Points on a hilly landscape, in no order, each with its height.
From any point a ball rolls to the lowest of the 2 points nearest to it. It stops when none of these is lower. Distance is the straight distance between rows; heights are no part of it.
kul height 526: [142  60  71 174 159  99 132 187 124 107 140 103 117 109 120 156 133 131
 158 164 129 138 107 127 147]
ged height 523: [100 118 118  87 122 112 104 138  47 137 140 152 131 187 160 157 104 113
 154 125 183 100 163 152 151]
mopuf height 551: [135 138 185  78 112 183 125 100  31 190 144 147 123 135  87  97 121 162
 155  93 145 100 172 169  91]
Vovo height 478: [101 156 146 131 147 112 154 187 138  84 116  74 130 104 106 152 170 132
  49 153  99 143  96 113 120]
mip height 456: [ 90 158 193 145 143 135 166 157 153 111 120  76 136 109  85 142 179 137
  70 138  84 150  79 114 115]
Remeb height 225: [170 138 111 196 162  97 145 188 186  98 142 139  66 173 125 136 103  86
 112 158  95 163  82 128 159]
selod height 615: [ 99 149 101 137 138 164 158 120 135 146  96 113 144  60 128 157 125 119
 150 103 142 162 153 101  95]
Maban height 123: [113 138 126  51  94  94 160  95  49 165 152 150 122 113 151 131 106 127
 139  86 149 112 181 157 112]
fuvor height 543: [123 152 168 196 153 139 140 161 197 127 143  95 119 142 131 127 158 101
 116 116  92 155  92 115 118]
magad height 356: [137  88 101 135 122  77 131 139  90 156 164 135 133 140 159 128 120 106
 169 124 170 104 138 144 150]
rar height 504: [106 120 105 112 160 111 122 188 121  63 115  87 132  98 111 158 161 153
  77 161 117 145 112 103 121]
deki height 484: [107 114 106  74 127  99  80 132  72 110 124 141 151 162 151 137 122 126
 139 130 163 101 147 118 147]
Gamu height 252: [183 177 144 186 174 113 139 190 184 129 108 148  51 190 102 147  86  68
 100 166  71 138  89 125 162]
dirak height 360: [131 164 162 186  95 156 112 103 196 164 130 128 138 159 177 108 131 124
 132 112 121 118 130 122 123]
sitim height 210: [114 108  92  71 104  70 140 128 107 110 157 132 141  96 143 130 137 137
 117 122 145 137 124 122 129]
zovi height 129: [135 108 158 106 109  74 113 127 149 114 168 129 147 145 140  91 169 122
  94 136 119 121  97 124 145]
rem height 537: [144 157 108 112 114 158  98 124  93 154  71 122 141  77 111 135 121 126
 132 136 130 137 161 113 146]
bazoz height 550: [104 124 147  91 129 141 147 125  31 158 171 166 115 185 162 156 109 130
 135 114 179  98 185 180 129]
Terif height 489: [140 159  91  72 122 129  98 133  48 135  88 135 133  98 124 147 105 121
 127 131 150 133 167 125 157]
Sirik height 668: [109 149 126  92 103 202 140  80 137 145  86 134 140  60  99  91 119 140
 143 105 123 177 140 119 112]
Zemud height 613: [146 123 133 157  94 150 109  86 150 153 116 137 140 121 128  88 135 117
 129 131 125 154 120 136 142]
deg height 691: [ 96 102 130  84 152 129 169  91  61 128 169 144 130 138 127 155 115 154
 162  97 147 107 172 132  85]
zefes height 293: [158 188 165 202 110 136 100 156 196 166 125 132  89 193 140 120 109  79
 110 150  88 143 102 122 164]
kem height 490: [ 83  98 110 159 179 143 144 143 162  79 142 115 137 135 154 149 134 150
 150 105 119 146 120 104  81]
magev height 339: [131 110 154 145 164 164 162 132  71 194 158 121 136 105 109 138 138 124
 187 100 161  89 173 142  96]
pab height 352: [126 173 133 140 124 134 128 120 172 114 114 128 129 133 151 131 137 103
  94 128 113 174 118 108 140]
bep height 680: [ 97  88  96 114 136 117 142  99  79 106 157 152 138 152 140 135 112 148
 170 113 148 131 138 132 110]
vitut height 699: [118 110 143  84 151 142 186  72  98 144 160 123 130 121 110 150 122 149
 146  80 135  58 187 124  62]
kagen height 81: [125 114 150 134 146  99 131 121 156  84 164 129 137 159 111  95 167 125
  90 133 107 160  82 125 128]
rikob height 378: [138 116 130 148 152 141 149 162  38 195 152 125 120 110 110 157 128 114
 181 117 164 127 178 147 126]
Fus height 580: [201 110  85 116 141 122 130 141  97 113 101 145 103  49  51 109 118 157
 122 169 134 133 125 149 148]
fer height 512: [101 144 194  98 108 192 139  84 177 155 120 110 162  70 108 119 157 185
 154 115 108 106 153 100  97]
vavol height 642: [149 119  88 163 108 138 113 106 129 148 101 146 119 138 137 105  94  97
 140 135 151 152 131 146 145]
Nedu height 697: [110 149 118 129 122 196 141  91 166 121  83 144 130 102 114 110 117 109
 125 119 133 196 123 114 123]
lud height 535: [102  98 134 158 181 123 118 197 148  73 135  74 138 127 130 140 168 139
 106 132 107 141 107 109 104]
Fera height 498: [157 130 177 163  75 151 150  93 164 178 119 110 128  65 109  91 149 148
 132 141  97 167 107 137 168]
labon height 519: [ 94 144 140 168 173 148 144 157 197  87 152 114 117 158 153 130 135 117
 124  96 106 163 107 102  84]
Sadit height 190: [146  96 103 172 162  82 151 208 174  58 161 131  83 166 131 146 121 125
 117 164  96 158  65 140 164]
Fet height 435: [130 134  85  68 133 108  87 138  88  92  98 141 137 126 137 149 118 125
 120 153 150 131 146 107 163]
fim height 157: [101  95 122 146 156  83 147 193 160  34 178 128 106 181 141 136 131 144
 118 135  87 163  55 139 145]
ton height 644: [ 90 143 139 130 143 169 157  98 174 133 119 117 155  97 138 136 145 132
 139  97 132 134 149  96  77]
tifo height 415: [128 202 174 156 147 109 186 121 154 110 106 116 108 147  84 149 122  85
  80 130  82 165  59 128 159]
mas height 231: [111 136 135 138  86 166  52  77 129 153  89 148 142 183 137 104  93 127
 118 130 160 108 116 176 105]
tuz height 296: [155 156 112 142 152 118 129 153 159  94  98 129 116 119 129 146 133 101
  83 162 114 155 122 120 165]
nifas height 270: [163 209 170 171 138 105 116 168 177 136 116 136  75 198 124 134  96  70
  95 151  78 133  90 123 187]
nudu height 457: [ 68 101  96 115 153  99 156 139 151  50 163 125 135 150 172 164 132 165
 135 105 108 142 115 111  90]
gupab height 530: [108 148 171  83 102 176 124  73 112 171 114 121 160  86 116 119 137 174
 156  96 114  91 172 106  94]
por height 304: [145  98  98 176 145 160  73 154 122 163  74 132 115 161 114 134 108  86
 168 157 142 119 148 121 133]
Ket height 174: [116 132 141 153 115 168  83  91  96 178 109 134 143 192 151 131  92 119
 137 110 180  73 150 177 103]
sozi height 433: [124 109  97 117 105  94 100 149 168  61 169 174 103 211 161 115 101 121
 121 144 134 152  70 131 173]
Pomek height 563: [146 126 172 114  98 189 109 105  63 205 118 133 129 103  72  81 122 153
 188 105 141 105 147 162 115]
kopur height 584: [143 108 136 129  91 154 113  85  92 172 118 135 141  99 103  71 124 134
 155 114 137 129 133 147 125]
tez height 422: [135 113 130  94 128  76 132 140  51 174 173 130 144 124 144 138 140 125
 159 115 165  86 162 139 133]
mes height 604: [174 135 106 109 117 149 142 130 103 128 103 124 122  23  47 111 130 162
 118 147 126 155 118 132 123]
Filin height 229: [188 125 130 173 163 131  95 181 179 125  85 129  88 157 118 136 131  85
 100 186  87 128 124 114 162]
gafav height 114: [115 139 145 119 122 167 146  66 101 167 129 135 138 172 159 144  88 123
 134  85 163  50 174 158  88]
zut height 637: [126 143 135  99 113 181 135 113 138 133  99 121 147  43  64 108 151 155
 120 135 114 174 115 111 115]
Buz height 288: [146 128 104 174 157 169  79 168 171 128  74 128 110 150 126 139 123  89
 130 161 117 146 138  99 135]
dad height 564: [161  93 101 171 157  80 123 198 152 115 130  92 116 117 126 137 149 110
 116 167 115 124 111 124 151]
genop height 531: [191 138  94  87 114 106 125 155  31 157 115 133 104  71  80 123 102 136
 150 134 145 122 147 160 159]
tofef height 387: [150 121  74  78 142 108 121 138 122  52 100 164 113 115 125 150 101 141
  96 176 147 141 123 126 188]
neret height 152: [156 113  81 113 154  92 116 195 173  48 107 169  83 156 148 171 100 117
 110 185 128 118 110 131 201]
zusap height 708: [121 112 142 102 151  93 119 124  99 135 161 114 156 158 174 134 141 135
 140  99 149  40 167 118 107]
fes height 421: [ 62  84  91 105 161 107 130 153  97  61 155 120 148 140 153 174 133 176
 161 120 113 124 126 116 109]
ses height 365: [ 85  93  98  92 152 109 135 147  95  82 152 108 148 102 111 152 153 173
 126 130 128 140 122 103  81]
laguz height 404: [125 146 144 147  83 144 128  64 154 171 123 132 151 134 181 108 121 135
 135  97 134  91 153 133 114]
zef height 436: [129 130 189 134  59 165 118  47 152 179 121 124 142 112 153  86 125 174
 143 111 118 101 139 141 125]
Kegi height 482: [154 131 111  81 109  78 129 151  45 168 149 119 141  78 113 132 134 137
 147 121 148 112 149 136 138]
Lib height 69: [112 144 141  77 102 125 164  63  77 166 143 147 134 141 165 131  98 126
 130  78 147  74 193 152  98]
mebo height 224: [136  98 147 179 132 127 142 106 168 152 162 122 150 122 133  90 161 131
 146 110 129 113 121 124  99]
ludur height 390: [121 131  95 115  67 101  82 106 132 141 125 162 130 191 181 110  84 100
 118 127 181 115 109 162 141]
kina height 389: [120 199 172 127 114 120 167 101 163 115 119 125 128 132 125 137 144 104
  72 123  90 181  93 122 153]
Tusik height 353: [137 135  84  90  67 115 103  94 110 124 102 162 120 146 151  93  79 105
 104 132 165 143 114 167 168]
Furif height 347: [156 141 109  99 144  98 149 145 142  67 119 139 115 103 100 138 139 126
  64 176 126 154 104 134 169]
lep height 297: [107 106  91 106 115  78 157 148 100 114 160 100 143  73 108 140 154 162
 109 136 138 136 117 118  96]
tol height 409: [ 99  97 137  98 157 113 130 114 121  96 160 114 156 114 115 120 167 172
 126 113 119 104 139 100  65]
ruzi height 106: [130 134  98 111 159  92 117 200 159  42 121 130 107 155 155 168 122 113
  92 163 115 144  98 115 186]
mugek height 579: [120 160 124 117 118 163 139 121  84 185  99 113 142  52 115 146 126 130
 165  98 134 137 170 119 116]
gidol height 487: [ 87 140 190 111 116 152 155 105 173 134 137  96 159  78 102 121 185 177
 104 118  92 129 126  96  77]
purat height 665: [120  91  90 144 124 119 108 105 111 115 142 160 126 178 146 109 104 124
 163 130 155 141 115 140 130]
vif height 450: [109 109 142 127 143 138 135 128 146 117 146  97 153  88  98 116 179 152
 110 126 114 141 114 104  86]
Fome height 274: [111 152 147 115  71 158  74  60 150 128 103 155 143 180 140  82 116 133
  89 131 131 143 112 148 123]
Pogoz height 560: [213 128 100 122 123 134 114 144  78 160  82 136  99  45  66 108 105 135
 140 159 129 112 148 155 162]
teze height 724: [159 142  97 145 132 176 133 115 158 108  62 153 106  93 104 121 101 101
 108 150 127 183 131 128 152]
Tuso height 292: [134  89 127 165 146 136 142 113 104 170 157 125 148 104 116 111 140 125
 180 103 153 108 141 128  97]
bavaz height 662: [108 129 150 127 148 170 153  96 161 150 129 104 158 100 128 140 146 149
 158  89 131  67 161  96  76]
dapa height 464: [127 138 210 157  73 166 149  71 185 178 131 115 139  92 139 105 148 170
 147 126 102 142 119 124 140]
vige height 704: [129 110 133  89 125 143 188  32 140 130 146 130 126 146 124 140  98 139
 128  67 125  50 188 123  62]
nipi height 195: [121 119  97  29  81  73 137 110  66 127 147 152 130 101 141 127 107 125
 133 112 158 128 140 135 144]
bez height 573: [121 139 176 180 136 154 120 143 186 150 120  89 151 106 130 129 175 130
 131 132 100 128 121 107 124]
rana height 189: [187 112  99 145 168  97  99 198 177  92  99 152  75 172 135 145 113  97
 100 195 109 116 118 125 181]
tofa height 432: [147 104  84 151 135 134 140 138  72 169 113 128 116  93 110 140 107 103
 173 132 153 143 155 143 145]
vir height 315: [129 156 119  99  67 118 113  74 148 120 117 163 128 159 158  78 106 109
  85 130 137 164 103 149 157]
Kadub height 272: [116  98  94 143 145  85 118 161 130 112 160 123 133 160 183 143 127 120
 163 115 148 108 126 121 130]
birag height 125: [ 94 111 140 121 166 102 150 145 155  40 165 126 119 174 127 127 149 141
  98 131  96 179  68 121 120]
ketov height 188: [110 106  87 124 145  88 106 174 145  68 138 131 126 166 176 153 125 127
 138 135 130 137 110 110 152]
sez height 601: [135 120 137 175 140 115 115 181 157 144 122  77 146  92 129 137 179 121
 109 147 101 125 119 111 130]
Zere height 685: [117 129 142 124 132 119 116 108 116 150 138 111 165 117 154 132 156 138
 143 100 132  75 167 110 100]
Leba height 481: [176  82  68 173 151 109 131 157 116 136 109 134 104  98 106 140 108 107
 156 169 140 139 137 138 156]
vesek height 542: [124 149 174  69 123 165 128  90  64 171 132 130 143 115  97 130 134 165
 154  85 129  79 187 130  83]
vivis height 437: [ 97 169 182 141 149  96 183 138 138  97 136  91 127 144  79 140 157 110
  69 128  79 149  52 126 132]
gera height 240: [125 111 133 180 125 166  67 117 127 177 102 131 137 174 135 114 112 108
 164 131 158  95 147 143 112]
lefe height 323: [134 186 188 215  95 173 107 127 220 179 134 130 105 181 159 117 115 113
 138 125 100 133 110 120 138]
dezor height 417: [123 121 107 117  90  96  58 143 160  97 148 166 116 223 169 105  96 108
 111 142 166 126  86 142 151]
tati height 171: [140 128 172 150 104  99 132 100 172 144 170 121 147 143 155  88 170 132
 114 119 106 113 112 128 127]

Where does a ball stop that starts at each point below?
Zere: Fet
dapa: kagen
mes: ruzi
rar: tuz
kopur: Lib
kul: kagen
fuvor: Lib
vif: Lib
